The views of a scene show one set of named points, each view turned or mirrored, shifted and resized as a whole, with a little noise and some points left out.

Scene 1
View 1
q720: [-24  23 -26  -7   0   3  -6   1  -8  11 -29  -2 -13 -35  12   3  16 -28
  13  20  63 -12 -22  24 -16  15  -9  -7   9]
q257: [-75 -13 -14  -9   0  15  -7   8  15  46  -8  -8   5  -3  -2  11  13  -6
   5   5   6 -37 -18   7  -4  -5  39  24   3]
q322: [-59  -4   0 -12  -7   3 -26  -2  21   2 -55 -28  -2  -4 -32  -9   8  24
   6  -2  -7  -4  28  -4 -10  12   5   7   0]
q895: [-44 -13 -19  -3  -4  10 -12   1  11  22 -46 -16   9 -21  10   7  16   2
  -8  19  10 -16   3  15 -21   5  18  14 -17]
q214: [-47 -10 -26  -7  -1   7 -14   0   3  32 -38 -15   2 -23  16   4   9  -9
   2  16  30 -27  -8  19 -25   4  16  15 -15]
q761: [-64   6 -24 -10   5   7  -2  14   9  41 -18   4 -10 -21   9   7   6 -14
  18  15  46 -32 -16  19 -22   8   8  17 -10]
q718: [-80  -8  -8 -14   2  16 -17  16  23  37 -11 -13   5 -13 -15   3   8   3
  19   8  13 -20 -13   9  -4 -12  23  29  -2]
q196: [-69  12  -4 -16   3  10 -16  21  25  16 -26 -10  -6 -24 -24  -2   7   6
  31  15  29   3   3  11  -8  -1  -7  18  -7]
q21: [-31   8  -6  -7  -6  10 -18   4  12  -3 -39 -18   4 -35 -11  -1  22  -2
   7  22  24  15   1  17  -6   1  -5   0   2]
q97: [-82  17   2 -23   5  14 -18  28  28  24   4  -7  -7 -23 -36  -3   6  -2
  46  13  39   1 -18  10   9 -15  -3  21  12]
q515: [-48 -12 -12 -16  -9   1 -35 -16  -3  16 -30 -32   2   3 -15  -5   9  -4
  -2 -10   5 -30 -10   0   4   0  34   4  30]
q943: [-44 -11 -27  -4  -2   8  -8  -1   3  35 -35 -10   6 -20  22  10  16 -12
  -6  17  24 -32 -13  20 -24   5  24  13 -12]
q439: [-64  -1   3 -16  -5   9 -27   3  19  10 -25 -26   3  -6 -36  -5  14  11
  15   0   1  -5   0  -1   8  -3  16  11  19]
q829: [-36   6 -13  -1  -4   8  -4   1  10   7 -45  -8  -1 -24  -2   4  22   0
  -2  18  16  -5   7  13 -15  15   4  -1  -3]
q333: [-38  -4 -30   0   1   8  -2   4   2  31 -38  -4   2 -31  28  12  15 -13
  -1  28  37 -23 -11  26 -31   9  10  13 -23]
q701: [-41 -18 -16 -18 -12   3 -45 -20  -9  18 -25 -40  10  -5  -4  -4  10 -11
  -5  -7  13 -31 -22   7   5 -10  37   7  32]
q477: [-48   7  -7  -3  -2  10  -3   7  20   5 -46  -6  -4 -22 -13   3  20   7
   4  17  13   2  14  11 -14  18  -4   1  -8]
q79: [-31   6 -11  -6  -6   3 -16  -4   7  -5 -55 -18  -3 -24  -8  -4  17   2
   0  13  19   3  11  12 -13  16  -2  -6   1]
View 2
q718: [ 27  14 -15   6   6  23  30   8   9  11  -1   7 -11  -9  24   2  25   3
   3   3 -18  16 -26  20  -9   2  -9 -11  -9]
q720: [ -6 -16  47   9   1   1 -16 -35  -5  12 -21   1   1  -6  24 -19  10   4
   2  25 -12   8  27 -14 -21  -6   6  -4  -6]
q701: [ -7  18  13  26  -1  28  34  13   5 -17  -2   9  -7 -21 -16  -4  33   1
  22   6 -16  11  -1   0   8  -9   2   2  27]
q333: [ 12 -15  17  29 -11  19   2 -26   2  11 -17  -2   4   2  37  -9  15  19
  -9   4  13  19  24  -8 -27  -3 -24  -5  -3]
q214: [  9  -9   6  26  -6  23  16 -13   3   5 -12  -2  -1   3  23  -4  15  12
  -2   6   6  18  15  -4 -23  -1 -21  -3   1]
q477: [ 14 -10   3 -16   8   5  -2 -12   6  28  -9   8 -13 -20  10  -8  19  15
 -14 -17  -7  22  16 -10 -14  18  -9 -10 -12]
q829: [  9  -7  13  -3   1   8  -2 -12   5  19 -11   7  -8 -21  12 -11  23  18
  -9 -14  -2  21  21 -16 -14  10 -11  -9  -3]
q196: [ 21 -11  -4 -22  15   3  10  -8  13  27  -8   2 -12  -4  16  -2   4   0
  -8   8 -26  16  -7  13 -15   8  -5  -8 -28]
q439: [ 14  12  -8 -17  16  12  22  15  10  14   0  13 -21 -26  -9  -1  27   2
   5  -8 -28  16 -14   9   3  12   3  -9  -4]
q515: [ -7  18   5  13  10  29  29  14   1  -4   3  10 -17 -18 -14  -2  33   0
  20  -1 -12  14   2  -1   5   5   4   1  19]
q322: [  9   1 -23 -27  21  16  26  17  12  20   9   8 -26 -20 -26   4  20   8
  -4 -31 -12  27   9  -4   0  28 -11  -2  -3]
q97: [ 25   2  -1 -20  20   2  12  -6  10  25  -8   5 -14  -3  29  -4  11 -11
   2  27 -47   6 -32  29 -11   0  11 -12 -33]
q761: [ 11  -8   7  20   4  24   6 -27  -6  23 -12  -3  -4  15  51  -7  13   4
  -1  18   1  14   5   4 -30   5  -9  -9 -15]
q943: [  9  -1   8  33  -9  27  14 -14  -1   5 -10   0  -1  -3  30  -5  25  16
   0   0  13  18  14  -6 -20  -2 -21  -5   8]
q257: [ 17  22 -13  28   3  36  27   3  -3  14  -2   7 -12  -2  36  -1  36   5
  12   5  -3  15 -20  14 -12   6  -6 -13   4]
q895: [ 15  -7  -1  16  -8  18  16  -7   9   8  -8   3  -4 -13  16  -4  23  21
 -11 -15   7  23  15  -8 -16   4 -26  -6   1]
q21: [ 15 -14  19 -17  -1  -8  -2 -10  15  12 -15   8  -5 -31   1 -13  17  15
 -13  -7 -20  16  13  -7  -8   0  -7  -6 -11]
View 3
q761: [ 25  -8  52  -4 -24   5  13   0 -27 -14  23 -16  17   5  41   1 -14 -50
 -23  12 -31   1   3  28 -19 -30  -6 -13 -18]
q943: [ 14  -5  22 -21 -13   6  23 -23 -13 -10  13  -3  25   5  22   8   3 -26
 -13  27 -10  -3  27  29 -32 -29 -13   7 -31]
q21: [ 27  25  22  -4  13  39  19  10  12  16  10  -6 -17  11   3 -20   5 -23
 -13   1  36  12   1  25 -17 -27  12  14  -4]
q515: [  5 -16 -26   0  13 -22   0  -9  27  -4  26  -4   1   2 -21  -6   3   4
   9   0  -2 -23   5  10 -23 -10 -29  20  -7]
q322: [ 11  35  20 -11  21  11   3  12  42 -13  23 -33 -25  22 -32 -32 -28  -1
 -23  11  15 -25   3  16  -9   1 -21  41  -8]
q79: [ 17  22  20 -15  -2  29  20   1  16  16  11 -20 -12   6 -22 -24  -5 -23
 -16  13  35   9   6  20 -26 -17  11  27  -6]
q196: [ 35  19  44  15  14  17   0  33   4  -9  27 -20 -21  19  24 -24 -21 -29
 -26 -18  -9  -7 -15  24   5 -22  -4  -4   2]
q477: [ 30  34  35  -6  -2  30  17   8  10   8  17 -23 -14  24   2 -21 -17 -29
 -21  18  16  -4   0  31 -21 -19   4  28  -5]
q333: [ 18   0  43 -25 -23  22  29 -19 -22  -6  10  -8  23   2  30   8   2 -42
 -21  28  -4  13  25  30 -33 -37   2  -2 -30]
q97: [ 42   5  36  34  28   7 -10  45   1 -11  34  -6 -24  17  44 -21 -13 -25
 -15 -43 -20 -13 -28  20  18 -25  -8 -23  10]
q214: [ 11  -3  31 -23  -8   9  22 -15  -7 -14  15 -10  18   0  17   3  -3 -26
 -21  21  -8   1  25  24 -24 -29 -11   0 -28]
q720: [ 23 -17  26  -4 -35  21  19   0 -24  27  13  -3   5 -15  13  -6  10 -57
 -10   2  13  36  -8  17 -33 -38  29 -15   2]
q829: [ 26  23  22 -12  -9  26  20  -7   4  11  14 -16  -3  16   2 -13  -7 -32
 -14  22  19   1   8  31 -31 -22   6  26 -12]
q895: [ 16  21  25 -25   4  20  23 -15   4 -12  11 -12   9  15  11  -3  -5 -16
 -18  28   6  -8  29  30 -25 -22 -12  20 -30]
q718: [ 28   5  26  11  26  -5   1  11   4 -25  29  -4   0  24  38  -3 -11  -9
 -13  -7 -27 -30   3  27   1 -22 -31  -2 -15]
q257: [ 25  -5   9   8   7 -21   3 -10  -5 -22  29  -1  15  27  37  10  -7 -10
  -1   7 -40 -39  10  33 -17 -20 -39   7 -19]
View 4
q761: [ 71   0  17  -5  19  20 -13 -15  29   1   7   3  39   6  -9  20   0  28
  -4  34 -24  -3  26   2  12  21  44 -29  14]
q943: [ 51  25  16  11  45  32 -17 -31  49  14   7 -10   1  -4  -7   8  -2  21
  12   9   2  16  18   6  31  25  37 -23  38]
q477: [ 13   9  -1   3  19  25 -29  22  36  18 -12   7 -28   5 -10  -1 -37  29
  -8   5   8  -6  -1 -20 -14 -12  54  -9  20]
q214: [ 41  25  24   4  28  30 -16 -24  47   7   7  -8   5   1 -10   6  -1  19
   1   5  -2  20  15   0  27  23  39 -24  24]
q21: [ -4  20   4   7  11  20  -6   5  31  32 -15   2 -26  -4 -17  -2 -40   4
 -34  -4  19 -12  -3 -23 -14  -2  45 -21  41]
q515: [ 22  77  -1  -2  68  26  -5 -19  22  16  36   7 -29  -6  -8   3  -3 -13
  -3   6  27   2 -24 -26  21   3 -13  21  13]
q720: [  7   1  28   9  22 -12 -12 -35   3  29  10   4  19  -9 -13  25 -12   7
 -41   2 -21 -37  11  17   0  24  57 -35  51]
q333: [ 43   6  27  14  24  26 -22 -29  50  16  -6 -12  13  -3  -8  11  -7  28
   2   4  -9  11  27  13  26  28  59 -39  42]
q718: [ 80  36 -14 -13  23  47  11   5  36   6   6   1  19   5 -13   4 -16   7
  -9  41  17  13   7 -42   4   7   1  -6   3]
q439: [ 28  53 -19 -13  32  37   2  21  24  16  10  12 -27   2 -16  -5 -30  -3
 -18  21  33  -3 -20 -53 -13 -18  -3  16   1]
q322: [  0  48  -2 -13  25  36 -32  37  42   1   6  15 -55   9  -8 -15 -31  15
   0  -2  24  14 -24 -45 -12 -24  25  15 -20]
q829: [ 11  17   7  10  33  18 -28   2  36  24  -8   1 -26  -1 -10   3 -31  23
  -4  -1   7  -5   3  -9  -1  -2  54 -15  36]
q257: [ 95  39 -17  -2  58  44   2 -12  36   8  17  -2  15   0  -8  11  -3  13
  16  43  14  13   9 -27  22  12  -5   1  13]
q196: [ 33  13  -1 -20 -10  28  -1  26  27   2  -6  12  11   9 -19   2 -31  12
 -34  27   7  -6   3 -40 -23  -6  31 -15  -5]
q97: [ 64  19 -16 -26  -8  25  29  23   5   9  -1  14  39   5 -23  12 -29  -7
 -55  52   8 -24   1 -58 -34  -2   0 -10  -7]
q701: [ 19  83   4   2  69  29   6 -40  27  22  40   0 -22 -13 -10   4   2 -25
 -13   0  34   7 -22 -21  31  16 -20  11  28]
q79: [-26  27  16   4  19  16 -34  12  36  20  -1   7 -47   1 -12  -5 -34  15
 -15 -19  14  -4 -10 -15  -7 -10  55  -9  20]
View 5
q439: [-26 -28 -15  -2 -31  -7  26  21 -35 -19  -9  -1 -26  -9   2 -56 -19 -19
  34 -10 -14 -52   4   6  23  35 -31 -45  36]
q79: [-26  17  12  35  -6 -18   1  31   4   4  15  24 -17  26 -20 -27 -21   8
  15  17   8 -64  -4   8  -5  24 -45   0   2]
q943: [ -9  -1  19 -19  11   3 -28   1 -13   2  17  11 -24  41 -17   7  45 -18
  16  19  24 -17 -13  11 -22   8  20   3  19]
q257: [ -7 -38  -7 -51  -6  16  -8 -13 -49 -20  -6 -22 -33   9  -6 -15  31 -45
  28   4   3   2 -14   4   0  19  32 -29  43]
q895: [-24   8  13   8   3   8  -9  10  -9  -1  20  26 -29  33  -1 -12  27 -11
  12  10  18 -27 -19  34 -11  14   4  -8  17]
q515: [-47 -41  12 -38  -9   5  -3  25 -27 -12  14   5 -18   7 -32 -39  11 -17
  36  -9 -20 -62  25 -16  13  -4 -12 -52  28]
q720: [ 18   9  23   8   3 -52 -31  12   9  17  -9 -15  10  41 -51  16   6   3
  35  40  32 -47   4 -46 -28  35 -22  44   4]
q718: [  5 -30 -11 -17 -22  -1   8  -1 -50 -15 -22 -14 -27  -1  21 -24  27 -38
  40   2  11 -11 -11   9  12  42  16 -25  47]
q21: [ -6  14  -3  31 -13 -36  11  19   6   4  -3  16  -6  28 -14 -22  -8  17
  26   5  12 -57  -6  17  -6  45 -49   6  23]
q196: [ 15  -3  -8  39 -31 -25  13  20 -34  -3 -29  -3 -26  -2  29 -27  -6 -27
  34  20  23 -36 -11  -2  18  65 -17   1  27]
q333: [  6  17  23   6  15 -11 -30   1  -1  14  10  12 -17  48 -15  17  45 -12
  14  32  41 -16 -20   7 -28  20  17  29  10]
q477: [-10  17  -3  36 -11 -11   5  14 -10  -7   7  11 -31  17   0 -31 -27 -10
   6  24  13 -42 -24  21  -6  41 -33   8   4]
q701: [-46 -47  16 -53  -4  -5  -6  23 -20  -1  13  11  -6  18 -44 -27  36  -3
  49 -21 -16 -65  35 -17  12 -10  -4 -56  41]
q214: [ -9   2  23  -4   5  -1 -24  11 -15   9  13  16 -24  34  -8   3  44 -23
  22  21  30 -25  -9   1 -13  15  20   5  17]
q761: [ 26  -4  12  -4  -3 -10 -29  -1 -33   1 -14 -19 -24  24   2  14  29 -43
  24  45  39   0 -19 -22 -16  37  30  29  11]

In a view up to two points have been moved. Name them for each view, in the order of its rows, or write -.
view 1 => q761
view 2 => q718, q322
view 3 => q196
view 4 => q79
view 5 => -

Scene 2
View 1
q654: [  4  -4  -4   4  12 -12  -5   2  38   6  21  14 -16   6 -25  -7  -3  26
 -12  14  -1 -21  -3  -2  13  20   1  10 -22]
q771: [-33 -10  24  32  13   9  -5  29  28 -31  28   1   1  -5   3   6 -15  -4
 -24 -28  -4  -3  14   7  25  41  -6  10   9]
q606: [ -8 -18  -4  -3  -4 -13   6   2  40 -12  17   7  19  14 -13 -13  -8  17
 -11  13  16  -6   4  -1  -7  30 -12  30 -12]
q44: [-32 -36   9  24 -25  -8 -11 -36  39 -20  21  14  36   2  16   2 -32  35
 -24  24   5  -4  31  -5  -8  42 -21  22  -6]
q921: [ 27  -9 -18   6  -7  27   8 -11 -32  -5 -11 -54 -24  68 -58  -6  16 -20
  15  -6  54  17 -16  26 -22  39  24  -4 -36]
q949: [-28 -28  10  10   8  -5  -4  -7  39 -23  14   3  39  18   5  -9 -18  16
 -19  17  21  -3  20  -8  -1  48 -13  21 -14]
q600: [-23 -16  10   4  28 -10  -3  14  51 -16  22  13  24   8  -2 -11 -12  15
 -21   9   9 -14  11 -11  16  41  -8  20 -14]
q174: [-15  -5   0   7 -19   0   0  -5  38  -7  32  17   4 -21   3   7 -23  35
 -14  10  -5 -10  12   3  23  11 -22  15  -4]
q821: [ -8  -9  -4   4  -9   3   0  -6  27  -7  18  -1   5   4  -9   1 -12  24
  -8  12  13  -4   9   4  11  25 -14  14 -16]
q625: [-12 -30   2  13  -4  -3  -4 -19  23 -16   9  -4  20  30 -12  -7 -12  13
 -15  16  23   0  13   0 -14  46  -2  19 -18]
q881: [-30 -18  17  14  20  -3  -3  17  43 -27  25   8  24   3   4  -6 -15   6
 -23  -3   9  -7  16  -4  16  44 -13  19  -3]
q679: [ 12  -3 -12   5  -9  -4   1  -4  21   5  18   2 -23  12 -31  -4  -1  21
  -5   9   6 -12  -8   6   5  17   4   9 -21]
q762: [  6  -1  -7   5  -3  -2   1   5  26  -1  20   2 -16   5 -25  -2  -3  18
  -7   3   6 -10  -5   7  12  18  -3  11 -16]
q272: [  3  -4  -3   3  11  -8   0  12  30  -3  22   6 -13  11 -26  -8   0  13
 -11   0   5 -14  -7   3   9  24   2  14 -17]
q984: [-18 -13   3  -1   3  -3   2   4  43 -15  23   9  20   1  -2  -6 -14  24
 -14  12  12  -5  12  -4  12  29 -17  21 -10]
q502: [-12  29  12   6  30  -4  -6  45  58   8  53  38 -40 -54  -3  11 -12  33
 -23 -15 -42 -37  -3  -2  74  -7 -13   1  -2]
View 2
q984: [  4  14  10   0 -12  37  14  12  -8  23  -1   5  22  -3  37  -8   8  14
  20   0   3  -8  28   1  29 -19  -5 -20 -25]
q771: [ 14  13   0 -13   7  13  34  26   3  50   2  -4  -5 -20  31 -15  33  26
   9  19  21 -15  28  -2   2 -21 -27 -16 -20]
q921: [-37   6 -13 -17  -3  -1  18  -9  -9  18  51  -7  16  22  24  49  45 -67
   6 -15  12   5   8  21 -28 -29  10  17  53]
q174: [ 11  -7   1   1 -23  31  11   8   2  29 -28  -1  32 -19  35   4  14  17
  12   0   4 -15  36   1  33 -14  -8 -18 -42]
q625: [-19  10   2 -24 -23  31  23  15 -13  31  22  12  25  10  28   0   7  -6
  17  -7   4  -7  25  13  13 -20   3 -28   0]
q272: [ -3  -7 -10   8   2  26  20   6  -4  15  11   3   6  -4  31  11  21 -14
   8   7  -7 -11  18   1  21  -8 -17  -9 -19]
q821: [ -1   2   0  -5 -17  27  13   6  -5  25  -2   0  28  -2  33   8  16  -1
  14  -4   4  -8  28   6  21 -18  -2 -13 -18]
q881: [  8  21   8  -8  -2  31  26  23  -6  36   8   5   7  -5  32 -24  14  25
  21  11  11 -12  27   1  19 -22 -16 -23 -23]
q502: [ 48 -24 -19  44  12  21  17   6   5  25 -43 -17  -3 -34  37 -11  28  25
  -2  26   8 -27  23 -12  44  -2 -43  -4 -84]
q679: [-10 -17 -14   5 -10  21  15  -1  -4  15   6   2  17  -3  30  25  22 -28
   6  -1  -8 -10  20   7  20  -7  -9  -6 -15]
q600: [  4  17   5   3   0  39  24  19 -15  26  12   8   6   4  32 -28   6  13
  22   9   3 -11  20   1  30 -15 -15 -27 -29]
q606: [-12  11   9  -6 -13  38  17  10  -3  15  12  13  20  -2  36   3   9   1
  23   0 -13  -9  28   0  27 -14  -4 -21 -13]
q654: [ -2 -16 -14  14  -7  29  19   4 -10  15   3   3  12   1  30   7  14 -19
   6   3  -6 -14  18   6  30  -5 -15 -14 -30]
q762: [ -2  -8  -9   4  -7  22  15   1  -2  17   2  -2  14  -6  33  18  26 -14
   8   2  -1 -11  22   4  18 -10 -11  -5 -18]
q44: [ -9   5  10 -35 -44  39  21  25  -9  47  -8  16  42  -3  30 -14  -5  26
  17  -8   7 -14  43  10  28 -17   6 -47 -24]
View 3
q771: [ -2   8 -17  -6   8   5  16  28   2   6  24 -45  26  11 -74   5   2 -20
   7 -25 -10 -14   4  32 -33 -17   5  37  12]
q174: [ 13 -21 -15 -19 -27 -27  -2  30  28  13 -26 -33   8  31 -31  -3  -4  17
   6   0  -9  20  11   7 -35  -4   3  20   2]
q984: [  2  -1   1 -16 -17 -14   1  17   0  -1  -7 -33  -1  26 -23  -8   5  17
   3 -19  -9   5   6   0 -46   2  -4  14  27]
q679: [ -3 -28   8  -9 -21 -15 -13  48  14   4  -8 -33  -9 -29  -8 -12  -5   6
 -19  11 -28   4 -26 -18 -32  -9 -12  40  25]
q606: [-11  -4   8  -5 -21 -17   0  14   3  -7   1 -23  -9  16  -3 -18   6  12
  -8 -17 -14  -1 -11  -8 -39   4  -7  16  38]
q600: [  8  18   3 -18  -4 -18   6  19 -14  -6   1 -37  17  22 -37  -7  13  13
 -16 -36  -6  -7  11  -5 -49   0  -5  12  41]
q921: [-29 -25  42   9 -19  43 -23  40 -35 -19  34 -28 -77 -97   6 -21  -9 -13
  15  23 -69 -13 -72  -8 -40 -28 -17  76  48]
q44: [  5   4 -14  -9  -5 -38 -14  18  -2   5 -22  -8 -16  62 -10 -42   8  24
  31 -34 -33   4  23  19 -34 -30  16   9  17]
q762: [ -3 -23   5 -12 -21  -9  -7  41  14   4  -6 -38  -1 -19 -19  -3  -2   3
 -14   6 -21   6 -20  -9 -36  -4 -10  38  25]
q272: [ -2 -12   6 -10 -16 -13  -3  40  10   0   1 -39   9 -21 -21  -4   2   1
 -27  -3 -14  -3 -20 -15 -35   0 -12  35  31]
q502: [ 34 -22 -31 -36 -20 -27  13  59  51  28 -27 -73  82  11 -86  44  -5   4
 -46   9  23  19  22  -4 -32  11  -8  25 -12]
q949: [  1  19   6 -10  -4 -14  -5  10 -23 -10   0 -21 -14  33 -20 -25  12  18
  13 -40 -23  -6  10   7 -49 -13   2  12  40]
View 4
q654: [ -8   1 -18 -26  -8 -15  19 -57  -1  27  31  -4  52  -3  18  11   0 -18
 -25 -34  11 -20  10 -27   8   1  -7  28  45]
q679: [  8  -6 -19  -1  -8 -21  18 -53   4  15  28  11  53   0   8  10  15 -16
 -19 -13  11   6  12 -20  19  11 -13  36  43]
q272: [ -2   4 -15 -19  -9 -12  23 -42   5  19  30   6  57   4  10  16  -3  -3
 -16 -15  12 -15  10 -18   6  16  -2  30  51]
q881: [  0  29   2 -43 -29   8   9 -17 -10  51  20 -24  63   3  18  34 -62   3
  11 -11   6 -23   3  14  -6  23  17  15  24]
q502: [ -25   -9  -39 -113  -29   15    0  -55  -18  101   61   12   30  -32
    5   -7  -38   -3  -90  -41   -6  -39   45  -17   24   17   61   43
   78]
q606: [  8 -10  -3 -11 -12  15  11 -40  -4  11   8 -22  61  18  20  38 -23 -11
  13 -15  21 -10   2   0   3   2   0  24  28]
q949: [  4  27  15 -18 -25   8   5 -31 -10  38   3 -42  67   7  31  39 -57 -19
  36 -16  14 -13  -8  15  -5   1 -10   7   4]
q600: [-14  28  -2 -47 -23   8  15 -31  -2  41  16 -28  61   8  24  34 -51  -3
  10 -28  15 -39  -3   0 -13   4   8  12  31]
q771: [ 12  38  -1 -46 -32  -7  11  -4 -13  64  35   2  64  -8   1  22 -66  16
  -9   5 -13  -9  11  14   1  55  28  18  33]
q625: [ 16  20  11  13 -15 -15  10 -33  -4  18   7 -26  70   9  24  33 -26 -20
  37 -12   8   3  -7   2   0  10 -27  14   5]
q921: [ 16  52 -15  76  -3 -79  49 -15  52 -42   7  41  80  10  -8  10  48  14
  27  42  20  58 -15   4  22  21 -61  41  34]
q984: [ -1   3  -5 -32 -23  17   4 -40  -7  40  11 -25  57   2  24  32 -40 -13
   7 -17  18  -8   7  12  10  -1   8  24  24]
q762: [  3   1 -21 -13 -12 -10  17 -43   6  24  28   8  52  -1   9  13   1  -7
 -17 -10   9   3  13  -7  19  11  -3  35  42]
q821: [  7   3 -10 -11 -17  -2   5 -45  -3  38  15 -10  56  -4  18  21 -19 -17
   0 -11  11  11  10   8  22   0  -7  32  22]
q44: [ 31  -1  22  -8 -26  20 -19 -52 -41  62  10 -53  61  -4  37  38 -60 -45
  33 -25  -6   5   0  10  12   6 -11  11 -24]

In a view up to two points have been moved. Name them for each view, in the order of its rows, or write -.
view 1 => q502
view 2 => -
view 3 => -
view 4 => -
